A landscape with many valleys, sampled at points; each row gives a point and its height.
A ball rolls from a point to the lowest of its 6 nearest points, and stops where none of them is lower. Distance is the straight distance between rows; heights are no part of it.
Nupud height 537: [156  83 151 114 111 145  91 117 165 106 123 119 109 155  59 134 145 137
 118 133 112 205 112 121  82 164 157 148 105 110 115 133 127 142 152 153
 138 162 100  71 156 119 145]
sib height 399: [ 99 157 133 114 160 120 182 157 147 145 129 138 152 104 138 107 129 110
 104 124 121  82 200 125 120 147 108  86 117 181 144 121 118 100  87  90
 118 102  95 154  26 104  78]
simu height 155: [ 86 127 151 105 148 144 119 118 176 139 154 135 146 116  87 151 123 131
  87 123  82 163 134 129 114 157 140  81 110 143  99 167 107 119  93 151
 173 117  92  96  89  97 135]
Zalas height 351: [135 164 112 132 161 108 182 147 109 146 155 149 121  90 150 130 113 115
 101  95 131 113 176 141 148 145 132 117 157 131  99 122 108 134  98 106
  97  85 122 122  84 110 101]
musu height 267: [101 123 129 154 170 110 121 179 147 109 147 129 134 121  99 140 106 145
 100 113 105 115  91 116 177 107 118  76 143 109 109 147 171 125 122 105
 167 135 177 118 149 119 122]
paba height 729: [160 106 155 104  59 155  70  74 154  90  88 142  90 164  97 140 147 135
 155 153 171 198 110 152  45 168 159 151 110 121 104 116  93 144 174 164
 134 144  78  68 178 123 154]
mula height 505: [171 176 113  89  77 148 159  73 124 138 104 132 128 158 157  76 146 103
 177 128 206 120 179 156 100 173 147 181 126 161 153 102  68 141 111 113
  68 148  95 169 126 117 135]
pevon height 354: [177 154  86 166 140  87 138 155  44 154 146 134 112 100 192 105 128 140
 133 114 146  53 122 113 207  83  93 155 154 103 126  85 141 112 142  84
 116 126 186 175 125 130 116]
feva height 397: [ 98 109 113 109 131 138 128 146 107 136  86  93 143 142 141  66 180 134
 130 154 150  58 108 114 164  73 108 147  99 131 184 121 165  97 126 123
 121 144 147 174  88 138 140]
Bop height 685: [189 121 143 128  69 145 100  76 126 107 101 137  90 157 136 135 160  91
 178 130 159 188 126 130  73 171 153 185 116 120 143 111 112 159 166 155
 111 129  90 125 165 133 147]
Bugu height 319: [148 118 104 181 170  90 106 153 101 137 156 126 133 127 148 172  91 141
 134 116 110 130  89 110 173 104 112 140 163  97  95 114 164 155 151 113
 121 120 191 116 169 143 133]
tar height 535: [195 117  92 153  89 120 115  79 126 123 131 148  66 126 131 169 120 129
 187 139 151 200  94 141  70 145 157 156 173 129  73  83 129 157 195 149
 118 131 151  86 225 144 158]
dezo height 361: [ 78 102 134 110 159 134 120 152 139 120  93  92 135 142 135  67 160 147
 141 135 150  84 119 108 154  98 112 133  86 118 200 133 134 115 124 149
 124 146 121 158  71 153 128]
fenut height 288: [ 97 123 106 137 167 118 138 188  85 124 127 110 173 106 156  91 138 134
 107 119 124  61 120 108 220  60  91 105 131 121 168 134 152 100 110  95
 136 133 179 198  91 123 105]
nuki height 573: [144 101 136 133  97 141 105 116 128  95  84 104 124 186 161 104 174 123
 159 155 137 129 103 114 123 112 102 174  84 108 181 126 151 127 162 140
 126 169 120 136 146 150 149]
diso height 332: [147 138  99 172 144 112 124 160  84 145 142 139 130 116 161 153 107 127
 140 119 138 113  95 120 198  72 126 153 180 108 117 113 159 131 156  77
 127 118 181 138 179 149 129]
fol height 443: [162 121 159 112  83 162 103  66 116 122 191 137  90 121  66 173 110 112
 118 123 108 187 157 170  73 181 176  95 147 164  80 124  94 146 118 142
 137 104  66  59 160 130 140]
Nazel height 510: [122 186 117 102 139 132 183 130 119 161 127 139 156 114 156 103 126  92
 116 102 139 100 205 150 109 187 147 113 128 168 103 140  88 105  60 111
  95  76  80 135  50  90  95]
zin height 436: [193 136 118 118  84 129 117  84 122 143 153 129  92 112 125 144 121  99
 173 105 137 172 131 146  84 168 145 154 155 134  62 100  81 150 169 157
 100 112 116  93 198 120 147]
Pevu height 274: [149 144  97 156 139 107 130 149 110 150 160 126 105 115 147 144 100 138
 138 125 119 147 104 146 177 103 110 149 154 109  98 112 134 135 158 117
 108  95 142 128 167 126 136]
dufos height 648: [161 121 120 139  89 108  89  96 132 100  95 132  87 162 133 146 113 127
 175 151 152 187  71 120  69 126 111 171 121 110 113 123 135 156 178 155
 130 169 126  88 200 137 156]
Sif height 513: [162 156  81 136 105 126 115 112 106 134 127 127  96 147 152 147 133 122
 174 112 141 148 115 141  88 151 125 162 154 124 100 103  97 155 157 151
  83 127 113 124 168 112 154]
lano height 280: [ 77 156 129 116 155 128 170 158 120 124 133 110 155 105 148  79 161 136
 118 150 140  55 143 130 148  99 101 116 111 143 160 147 140 108  99 108
 125 114 132 185  54 138 118]
tabap height 239: [ 83 110 141 123 179 128 156 186 151 126 113 119 145 120 118 100 138 138
 116 132 113 106 134 118 138 106  97  90 115 144 152 167 141 107 100 143
 172 117 134 130  67 143 102]
feru height 314: [101 148 122 135 194  96 172 194 125 135 136 146 150  89 144 132 110 133
 101 120  87 104 143 124 181 136 125  99 141 131 112 165 142 114 101  97
 141  95 159 132  87 111  92]
Gup height 341: [141 132  84 163 180  96 162 164  95 150 163 120 117 112 161 143  90 148
 119 127 106  98 135 120 186  89 103 114 165 126 108 139 139 135 122  95
 111  84 189 165 129 142  80]
sof height 469: [125 134 137 110 123 119 142 120 134 130 110 113 124 152 138 115 150 130
 153 125 166  98 162 133 137 142 115 152 120 121 162 120 117 141 125 140
  98 140 118 168 106 126 150]
Gizo height 507: [134 120 168 115  84 161 104  84 148  93 148 147 119 132  94 146 124 127
 154 125 127 193 171 157  53 195 159 136 133 134  98 144 100 143 115 132
 124 122  74  68 143 129 143]
Gid height 269: [133 148 111  99 135 106 142 139 112 138 140 115 122 114 152 115 119 120
 136 138 133  98 151 167 166 136 120 133 119 106 145 133 120 135 133 129
  76 133 143 148  95 125 133]
kat height 372: [ 64 130 140  94 135 158 150 116 160 138 111 124 150 145 127  81 174 120
 111 146 130 108 165 123 109 160 136 120  84 153 168 130  96 126  74 157
 121 122  94 110  45 142 124]
Piv height 401: [182 130 104 157 102 112 106 112  92 141 136 126 111 137 159 134 144 147
 138 143 156  92 105 101 171  91 105 191 142 116 148  99 153 127 160 110
 119 145 152 166 182 149 128]
saf height 388: [148 124 116 177 150 105 127 131 139 134 156 122 112 109 120 171  66 149
 156 111 106 171 100 165 121 136 127 116 162 127  69 114 116 162 160 152
 114 103 153 103 171 120 157]
Nuzul height 337: [126 142  95 132 139 107 142 145  96 132 112 111 123 138 163  96 131 146
 133 129 150  80 122 136 174  99  90 147 157 110 143 117 145 101 132 129
  93 130 152 181 119 141 112]
Riran height 654: [146 155 141  91  76 172 135  82 151 147  67 106 122 180 178  58 181 115
 167 164 220 126 165 153  93 171 136 206 118 150 180  88  98 122  99 149
  63 164  96 177 123  91 140]
domu height 223: [179 150 152 120  88 153 118  69 133 143 147 154  82 104  87 141  96 109
 134 103 125 161 150 165  47 202 176 116 144 142  56 118  64 145 144 154
 123 115  68  93 184 129 127]
Miz height 285: [ 94 104 165  95 116 152 131 117 159 125 106 117 138 127  77 145 135 116
 121 120 114 164 109 139  94 166 162  89  94 130 138 147 117 123 120 160
 150 141  76  86 108 123 148]
Lifef height 298: [120 107 143 142 179 114 132 168 130 145 179 146 145  95  96 164  82 142
 102 120  95 153 136 129 159 142 126 101 136 118 112 160 131 130 130 119
 145 121 153 102 116 124 113]
Bulip height 390: [157  75 119 173  97 110  94 140  71  93  87 140 131 162 161 146 144 127
 125 144 105 120  42  92 161  35 105 159  99 101 110 109 176 139 186 102
 166 175 186 137 200 143 147]
kizog height 140: [167 159 102 138 142 109 137 136 105 154 147 140 121 123 135 129  95 138
 128 119 148 110 145 136 139 144 125 144 156 111 117 114 112 129 141 119
  84  94 159 105 139 118 121]
pegil height 333: [ 94 152 126 103 173 101 165 151 153 152 128 142 152 118 151 100 144 131
 110 102 131  67 168 136 125 129 111 107 115 145 142 129 119  95  76 114
 108  92 138 149  57 123  95]
dit height 313: [142 140 105 136 158 106 139 164  86 134 125 113 142 112 173 103 133 130
 113 126 148  46 128 113 202  81 100 148 126 108 155 112 131 114 127  97
 123 129 168 189 102 135  87]
kilof height 522: [136 138 104 119 121 125 120 116 150 137 184 135  94  93  97 168 101 124
 124 115  93 183 146 165  81 157 177 114 134 140  64 142 120 142 144 130
 125  94 112  84 146 144 134]
sosu height 271: [125 147 121 137 164 116 150 147 107 149 144 122 129 124 149 107 126 134
 127 121 144 105 127 138 172 118 119 131 159 102 128 140 140 126 122 106
  96 116 153 145 102 109 117]
doga height 237: [122 102 133 135 158 127 130 198 142 108 153  96 162 136  86 179  95 140
  95 103  87 150  63  93 174  95 110  91 126 116 113 167 191 111 142 106
 182 167 175 126 152 120 157]
kisen height 268: [114 101 130 158 166 115 115 164 112 102 126 108 161 135 127 137 133 144
  98 111  95 127  85  89 208  69 102  99 119 126 161 180 182 123 150 110
 171 174 177 142 128 133 114]
sol height 521: [196 158 108 126  58 128 112  48 143 129 110 154  88 137 150 143 123 111
 183 115 139 195 131 156  17 149 170 181 169 175  91  96  90 148 178 169
 108 126 120  86 203 136 150]
Nog height 515: [100 170 142 104 143 172 185 110 138 128 154 159 137 139 106 110 103  95
  81 102 122 104 231 143  75 181 163  76 140 175 112 116  53 133  51 124
 143  88  43 125  59 126  85]
dif height 242: [141  94 126 188 150 107 112 151 107 119 136 132 117 114 103 187  79 146
 112 127 106 155  68 100 154  99 120 121 157  98  82 132 172 132 175 131
 155 143 197 115 180 140 161]
vinuf height 287: [ 86 124 143 108 138 140 164 109 165 132 117 129 151 134  97 116 147 127
 124 136 120 128 143 133  83 150 121 111  99 149 158 142  95 113  75 153
 139 127 102  97  93 108 115]
ruzu height 186: [ 68 127 166 107 140 140 137 137 160 133 112 127 144 138 101 125 139 134
 113 141 109 142 130 121 117 135 129 130  83 127 170 158 119 123  94 162
 134 134 125 124  77 122 114]
gana height 238: [ 62 126 138 137 197 121 150 167 149 110 148 109 172  78  94 134 100 140
 104 110  79 142  85  83 172 114 107  72 133 136 130 165 161 122 117 123
 156 122 180 128  63 109 126]
fer height 583: [116 112 150 120  94 143  98 127 149 117  84 101 144 168 121 103 143 128
 153 154 145 142 119 129 107 128 116 157 104 113 188 122 133 140 127 173
 128 159 108 121 131 127 153]
Mepil height 430: [122 178 120  97 147 140 157 106 146 156  98 124 142 146 148  82 151 132
 130 142 156  93 172 145 107 148 121 123 104 163 153 123 108 114  90 130
 119  98 111 154  70 114 122]
paset height 404: [ 77 131 178  98 114 167 150 112 160 144 143 128 141 134  84 125 113 126
 103 116 116 120 176 130  84 184 172  97 105 164 144 140  62 119  68 148
 144 100  55  95  74 116 113]
futum height 582: [192 115 119 124  72 108  95  86 144 119 105 139  95 152 131 163 138 119
 169 148 149 185  98 147  72 148 133 178 136 118  91 128 149 148 196 174
 116 133 120  94 195 130 183]
bigi height 346: [103 127 123 136 209  86 185 218 120 128 166 139 158  69 141 149  91 148
  86 109  91 112 139 105 203 112 109  87 192 124  81 136 156 119 127  96
 133  69 200 147 108 126  95]
mik height 289: [ 90 104 130 140 168 125 126 152 124 119 127 110 168 144 142 102 144 129
 108 138 124  67 102 117 172  71  91 107  94 113 159 128 163 121 119 151
 143 168 160 164 100 157 114]
Vemu height 327: [114 151 101 124 164 111 189 153 104 148 135 126 126 106 167 102 124 152
 106 121 158  68 192 138 189 120  98 126 137 139 131 141 133 118 116 121
  78  92 126 164  73 136  76]
zos height 565: [108 135 141 111  95 154 102  94 126 123  97 134 123 140 123 104 143 116
 142 143 154 129 151 148  93 167 139 146 108 117 153 121  98 132 112 142
  94 108  98 125 122 127 131]
kogeb height 592: [128 159 124  99 105 143 141 120 120 140 102 104 142 139 172  74 185 146
 157 157 201  83 143 159 136 142 120 186 114 136 187 104 130 126 119 142
  78 149 109 195 119 104 149]
mopi height 512: [ 56 133 167  92 130 160 152 101 158 163 112 146 148 135 133  96 156  93
  91 137 113 100 186 112  55 162 145  84  92 190 178  99  93 127  48 155
 159 110  69 129  61 139 110]
Gomub height 859: [136 121 151  93  43 164  97  82 169 122  61 111  92 184 148  98 190 132
 184 148 165 193 133 162  68 178 140 187  93 151 185 119 104 140 145 160
 113 162  67 119 166 119 158]
vobad height 370: [171 126  97 179 130  95 126 141  59 156 129 149 113 127 186 169 114 145
 135 110 118 116  76 121 167  48 118 166 165  98  94 100 162 105 146  88
 150 134 197 166 191 165 130]
dufo height 578: [165 137 101 141  91 129 109 110 126 127 115 111 112 164 189  83 163 144
 163 156 187 117 120 138 144 132 118 180 128 130 179  98 106 147 128 120
  73 184 115 175 164 116 140]
lus height 389: [164 123  94 179 101 109 117 139  82 130 135 150  97 128 144 175 111 132
 146 135 101 141  60 102 143  70 120 178 156 115 106  74 169 139 181 116
 126 127 199 147 201 166 145]
Lum height 254: [111  96 181 117 135 159 127 110 172 118 166 145 124 104  24 148  90 127
  88 107  73 185 150 124  74 183 168  69 105 178  82 169  98 100  97 149
 183 109  82  70  89 121 124]
Lotu height 421: [120 110 124 130 109 136 100 123 112 108  98 109 145 149 165  89 171 139
 140 147 162  63 106 111 168  67  83 152 103 110 192 119 164 102 143 107
 142 167 157 196 124 139 136]
zanat height 630: [126 158 154  94  93 195 133  84 131 136  99 121 140 153 115 118 121 101
 126 147 124 142 175 155  58 186 164 127  89 131 152 129  88 137 101 146
 117 137  56  99  98 118 146]
vipag height 331: [145 115 108 172 135 118  97 129 106  98 144 137 126 129 152 164  97 131
 127 130 104 138  87 112 147  81 105 132 137 104 133 100 154 131 190  98
 150 163 177 129 186 145 147]
Narit height 305: [102 155 109 114 176  94 177 165 138 128 131 138 163  91 176  83 140 120
 107 121 130  47 141 123 175  98  99 122 134 135 145 147 137 112  93 109
 117  97 164 174  47 142  98]
kur height 447: [115  93 112 141 102 144 120 144  64 105  91  75 141 123 163  74 183 139
 102 133 145  32  86 109 205  25  86 137  91 103 179 120 157 100 135 106
 157 176 173 212 118 147 105]
vulo height 292: [131 128 113 159 162 121 143 143 107 131 139 123 158 126 134 129 131 143
 108 118 124 106  84  94 177  97  89 119 119  78 116 127 158 134 136 105
 131 137 157 142 124 135 127]
razev height 257: [105  90 145 162 128 108  86 131 128 101 115 130 149 152  86 151 102 140
 135 122 105 161  82 110 160 113 126 132 127 103 132 130 147 150 153 139
 148 154 139  94 172 137 146]
zuf height 200: [113 114 127 181 159  91 137 193 142 162 214 145 107  90 101 222  64 123
  96  94  67 196 105 110 156 113 154  96 201 120  59 155 154 144 138 121
 155  73 181  97 178 141 121]
riruf height 481: [157 146 149 126 106 155 124  90 149 122 181 149  98  98  84 146  95 122
 109 104 104 157 182 150  73 172 194  80 153 167  81 119  95 132  92 152
 137 100  60  93 128 132 120]
vuz height 425: [119 137 138  89 125 139 131  99 149 142 123 134 156 131 112 112 146 121
 122 133 138 127 156 143 104 153 142 106  94 138 156 148  97 134 103 133
 129 114  94 111 103 120 162]
pas height 506: [159 153 121 109 104 128 136 100 138 131 144 146 103 116 124 154 129 101
 145 114 123 157 168 154  98 178 154 154 136 133  99 135 106 138 123 142
  98 124  83 108 127 117 145]
Zivun height 187: [132 110 127 152 123 127 102 130 144  91  98 118 134 172 109 143 131 131
 141 141 112 136  86 108 150  90 105 141  83  83 146 141 159 139 162 129
 162 176 146 130 167 122 162]
duped height 270: [141 109 123 146 149 112 141 158 120 118 126 142 133 144 134 126 123 139
 143 143 125 115 112 144 162 110 116 127 146 104 134 142 122 138 143 115
 122 124 158 126 104 146 123]
roreg height 345: [170 133 110 164 125 117 117 114  92 137 127 128 119 126 156 150 117 133
 181 126 145 130 104 138 136 114 120 159 136  94 109 101 156 153 177 128
 110 126 164 130 183 143 131]
kan height 387: [138 123 119 128 162 111 141 136 130 154 173 138 138  92 115 158 100 112
 117 110  93 159 140 141 124 156 148 103 167 116  76 149 111 144 109 115
 108  92 116  82 128 121 135]
bolen height 424: [155 127 100 116  95 108 114 115  77 111 123 120 133 160 179 102 165 128
 147 148 146  87  90 129 150  83  88 179 127  98 168  98 171 109 162 117
 101 157 162 176 152 132 146]
nisi height 671: [121 108 164  90  99 175  95  91 154 111  78 118 105 139  98  93 167 126
 157 135 157 200 158 143  61 157 155 129  93 136 160 137 111 121 104 139
 139 139  66  86 133 133 158]
Leg height 423: [ 96 143 143  87 143 160 144 116 150 153 104 144 163 139 121 101 126 108
 133 124 126 111 198 146  94 162 149  90  96 161 159 132  78 102  58 146
 123 131  63 115  62 124 132]
balan height 302: [ 92 135 137  99 148 134 153 118 145 149 137 137 137 100 122 102 130 128
  97 116 109 107 165 115 120 138 130  89 104 139 131 132 122 111 102 123
 170 105  99 114  52 126 119]
vele height 290: [122 122 139 115 168 111 148 171 117 136 152 126 165  83 117 144 108 139
 103 120 111 105 118 116 180 122 119 105 144 126 119 140 134 124 115 114
 126 126 154 143 108 132 121]
riz height 278: [ 96 101 121 157 155 115 130 191 140 130 140 101 159 103 117 130 125 117
  85 123 110  74 109 103 197  67 102  81 106 112 160 159 172  97 132 102
 159 154 190 155 100 132 104]
nagu height 577: [104 181 141 107 138 141 173  96 140 136 169 158 123  91  80 110  75 101
  94 104 131 122 228 139  70 194 186  80 154 175  89 114  89 131  57 118
 121  71  49 118  92 103  91]
Rek height 523: [121 125 137 115 103 159 130 100 130 144 136 142 109 116 125 132 109 105
 119 112 139 153 156 140  75 184 188 114 108 146 103 140  95 120 100 151
 129 109  67  92 120 119 117]
Guk height 384: [145 160 128  78 105 153 141  93 123 154 133 154 121 113 147 114 131 118
 148 118 140 117 176 157  80 184 156 148 129 142 126 118  99 124 102 134
  96 106  72 138 122 107 130]
sapi height 433: [ 86 168 154 114 152 131 185 121 141 139 145 163 118  96 133 120 103 109
  93 128 118  98 205 120 121 182 158  88 107 160 107 129 102 114  67 115
 141  84  87 140  50 122  86]
dibip height 444: [165 166 116  98  91 112 117 107 102 150 117 125 128 139 187  76 165 121
 180 143 185  96 173 152 106 169 123 184 154 139 157 112 107 134 120 142
  75 135 115 171 150  94 138]
gani height 379: [124  96 178 104 108 154 115 112 151 124 137 159 119 140  62 170 116 131
 118 114 110 197 131 136  70 186 156 101 111 132 120 154  99 132 127 148
 158 131  74  52 104 128 139]
peka height 283: [ 20 141 143 103 168 122 172 177 181 157 103 146 181 120 143  78 161 111
  98 148 111  64 153 107  98 109 109  63  89 184 182 139 105 115  61 114
 170 107 101 146  37 163 108]
Bam height 286: [ 65 124 119 138 192  87 188 196 137 120 134 125 163  87 144 108 146 128
  96 146 113  38 140  99 204  72  93  75 135 139 145 160 147 102 126  99
 148 113 171 179  48 146  75]
suf height 262: [ 79 106 155 136 182 131 117 161 150 104 144 111 145 105  67 177 112 128
  87  92  56 162  91  89 162 111 134  57 135 125 113 186 162 120 141 126
 166 126 161  94 109  83 118]
bagoz height 353: [147 127 123 135 118 130  96 111  97  99 119 121 121 169 144 114 130 140
 138 147 151 119  95 125 146 110 104 158 118 101 145 138 170 121 158 119
 115 158 153 128 179 126 154]
Dobi height 730: [148 113 146 100  95 142  96 109 143 107  95 109 111 175 118 113 158 125
 175 155 171 131 148 130  96 156 120 169  92 116 158 107 120 135 132 161
 106 142  87 129 153 137 152]
Subir height 350: [153 109 110 145  92 125 102 128  98 115  99 123 136 143 159 118 149 142
 132 148 150  99  94  94 181  62 102 155 114 100 160 115 163 131 149  95
 147 170 163 177 150 135 115]
sevu height 462: [145  82 143 144  84 126  84 102 133  84  80 129 129 176 114 146 132 144
 154 156 135 180  67 103  98  80 115 163 108 100 145 118 167 148 201 139
 160 182 134 113 190 129 156]
fesup height 300: [152 109 110 167 124 117  78 173  86 120 117 139 158 120 140 164 132 154
 119 126  85 122  51 100 192  64  97 127 137  99 127 132 166 115 166  96
 174 173 185 153 153 129 112]
neroz height 295: [149  96 141 164 103 118  78 153 112  88 107 108 129 151 135 134 140 141
 103 133 120 119  68  90 175  71 111 128 114 108 159 121 175 124 157  89
 156 181 170 151 177 131 133]
sakon height 595: [ 77 188 129  91 112 164 165  91 133 134  92 153 145 128 145  84 135 108
 103 148 173  82 232 145  97 196 163 108 112 190 120 103  81 126  65 131
 129 114  50 147  57 119  81]
Rupov height 240: [ 85  80 159 127 161 120  89 140 172 116 128 132 137 127  67 158 123 151
 100 115  79 188  99 113 124 133 154  79 119 126 117 169 138 125 149 159
 183 132 118  83 128 115 144]
Sul height 408: [167 117 100 152  86 108 110 123  58 128 102 114 122 114 173 106 168 153
 139 135 152  63 101 126 192  62  85 156 142  91 160  99 158 105 161 111
 115 163 167 197 152 129 115]
lezar height 632: [110 108 131 117 108 146 112 120 136  92  80  88 140 170 167  61 173 133
 158 136 160  60 109 144 148 107  91 158 108 128 203 105 138 133 117 124
 101 170 119 160 114 139 152]
Gam height 545: [108 199 141 100 137 134 200 112 150 149 152 153 121 105 141  95  89  96
  98 134 148  69 247 149  69 196 144  84 144 192 119 104  90 127  64 105
 119  88  48 147  93 111  75]
Pizom height 217: [ 75 102 147 114 166 145 136 140 166 124 139 120 174 113  91 122 138 145
 104 127 108 142 104 107 150 131 124  76 111 105 145 163 133 114 125 165
 151 128 119 116  68 126 134]
mukil height 576: [161 158 130 111  72 147 111  92 151 136  96 109 100 132 138 105 161 107
 174 135 166 152 150 156  55 180 164 180 120 143 127 114  82 130 122 128
  98 132 101 131 155 107 156]
dagi height 797: [100 124 152  90  92 182 107 104 138 134  63  93 142 164 125  81 185 119
 161 146 169 106 161 146  77 149 136 153  94 146 207 105  97 135  90 167
 117 136 118 131 102 128 133]
Tanev height 253: [105 107 147 111 170 121 133 141 165 127 172 145 138  85  86 175  81 147
  92 118  73 197 118 119 109 160 158  97 150 129  85 172 109 143 113 139
 145 114 113  82 121  98 131]
dol height 504: [173 130 118 143  99 112 110  93 119 134 144 147  89 132 105 157 104 126
 146 112 134 166 106 160  86 145 145 140 161 122  86 112 111 150 168 125
 111 108 120  83 186 135 160]
bazo height 340: [124  78 135 125 109 110  76 120 136 101  91 105 138 145 137 111 120 118
 159 167 132 136  94  91 154  83  92 155 111 102 167 131 160 122 166 141
 138 181 143 119 156 125 133]
Dov height 524: [154 123 125 121 131 120 137 120 147 163 183 153  88  80  71 188  79 115
  99  99  99 192 139 152  81 154 167  89 177 125  42 153  92 142 115 153
 136  53 113  78 138 146 130]
sipo height 530: [144  97 175  98  84 167  97  83 179 114 110 129  96 142  74 145 157 124
 138 143 117 197 131 128  55 174 170 125 109 134 124 151 117 135 131 156
 154 141  62  45 157 129 153]
Daro height 380: [119 143 105 189 180  97 130 192 101 156 179 119 125 108 139 216  61 156
  98  99  92 149  92 104 185  99 112 125 182 125  79 118 155 139 131 100
 154  79 203 130 174 141 115]
tuk height 531: [149 103 112 145  91 136 100 116  94 111  96  79 150 171 174  70 191 142
 146 155 176  58  90 106 172  53  96 164 112 126 194 105 165 114 128 114
 130 177 158 193 141 119 123]
loz height 406: [145  84 130 147 102 152 103 137 100 117  83  96 142 151 147  99 184 141
 116 134 144  83  60 110 192  24  81 163  83 106 158 117 177  86 152  99
 159 182 152 193 127 154 113]
suzek height 483: [159 132 128 126 105 136  95 100 145 127 144 140 103 114 107 187 104 135
 143 124 141 182 131 155  65 170 137 124 147 121  65 128 106 133 148 147
 124 115 122  83 171 132 143]
zavu height 256: [ 94 111 146 153 196 121 128 187 151 113 163 113 154  81 108 156  93 136
  79  92  73 154  86  98 158  95 123  58 139 104 107 175 170 106 135 127
 178 132 200 111 121 101 117]
zova height 151: [145 176  98  84 156 114 172 119 103 136 133 136 121 102 164 110 120 103
 130 134 144 100 182 152 143 156 125 143 117 139 125 120  97 123 107 118
  82 116 114 148 105 114 112]
pipem height 434: [167 116 103 160  88  92  91  95 119 105 129 140  86 170 136 160 116 134
 165 144 146 147  82 121 111  95 131 166 144 123  98  93 156 146 197 135
 115 148 148 131 219 148 154]
mukid height 306: [100 147  92 149 189 103 181 207 114 138 157 132 158  96 171 107 119 133
 117 121 133  45 153 107 222  92  92 106 171 118 125 149 170 117 105  70
 122  88 164 180  84 133  51]
fif height 664: [128 135 139 106  92 146 122  72 151 127  93 118 108 156 111 107 146 121
 148 123 139 165 142 140  77 174 165 140 102 137 134 117  98 146 123 141
 110 149  71  92 157 141 133]
ved height 398: [128 113 106 149 161 132 134 143 148 154 187 160 104  81  81 207  75 117
 106 103  80 189 135 137 118 137 151  86 199 146  41 142 111 151 103 119
 133  38 164  71 163 124 131]
zoso height 407: [124 109 127 122 144 106 123 120 150 125 120 125 136 143 122 116 139 126
 143 143 130 151 115 137 119 152 110 138 105 108 135 135 130 137 138 138
 119 137 117 111 127 115 152]
Dero height 347: [139 113 133 141 144 111 117 144 151 119 168 135 105 124  67 181  97 133
 115 133  96 191  98 125 140 133 142 108 179 120  78 142 155 141 159 147
 129 104 151  94 167 140 136]
vudun height 409: [146 125 113 171 105 132  93 119 102 101 153 119  94 158 113 170 126 135
 137 138 115 164  77 116 115 111 133 151 137  87 116 118 170 144 185 137
 126 155 156 103 204 134 150]
rupiv height 334: [146 182 105 112 124 115 132 111  99 143 129 125 129 144 168 101 139 112
 150 126 154 129 172 157 116 158 146 165 143 139 124 115 102 132 124 143
  51 114  97 145 106 111 117]
Kes height 482: [158  90 135 171  88 106  85 147 109 112 115 145 100 151 135 183 124 144
 140 141  99 170  11  84 153  41 112 157 113 108 117 110 180 134 191  93
 187 187 208 134 217 166 163]
Leliv height 396: [131 132 142 116 126 151 136 107 166 123 172 144 104 104  53 172  98 120
  89 110  84 186 160 134  81 181 171  95 141 158  71 134  93 143 103 122
 142 105  91  76 124 124 116]

Call two points neighbours if one is among the 6 nearest of the other. Go from one point of each pair to the other, from neighbour to neighbour, staying as low as possible. Name the highest point that can't be avoided.
dif and domu | fol
zova and doga | vele
ruzu and simu | Pizom
doga and Zivun | razev

Where does a ball stop that starts at each point below?
futum | kizog
paba | simu
mukid | doga
Gam | ruzu
tar | kizog
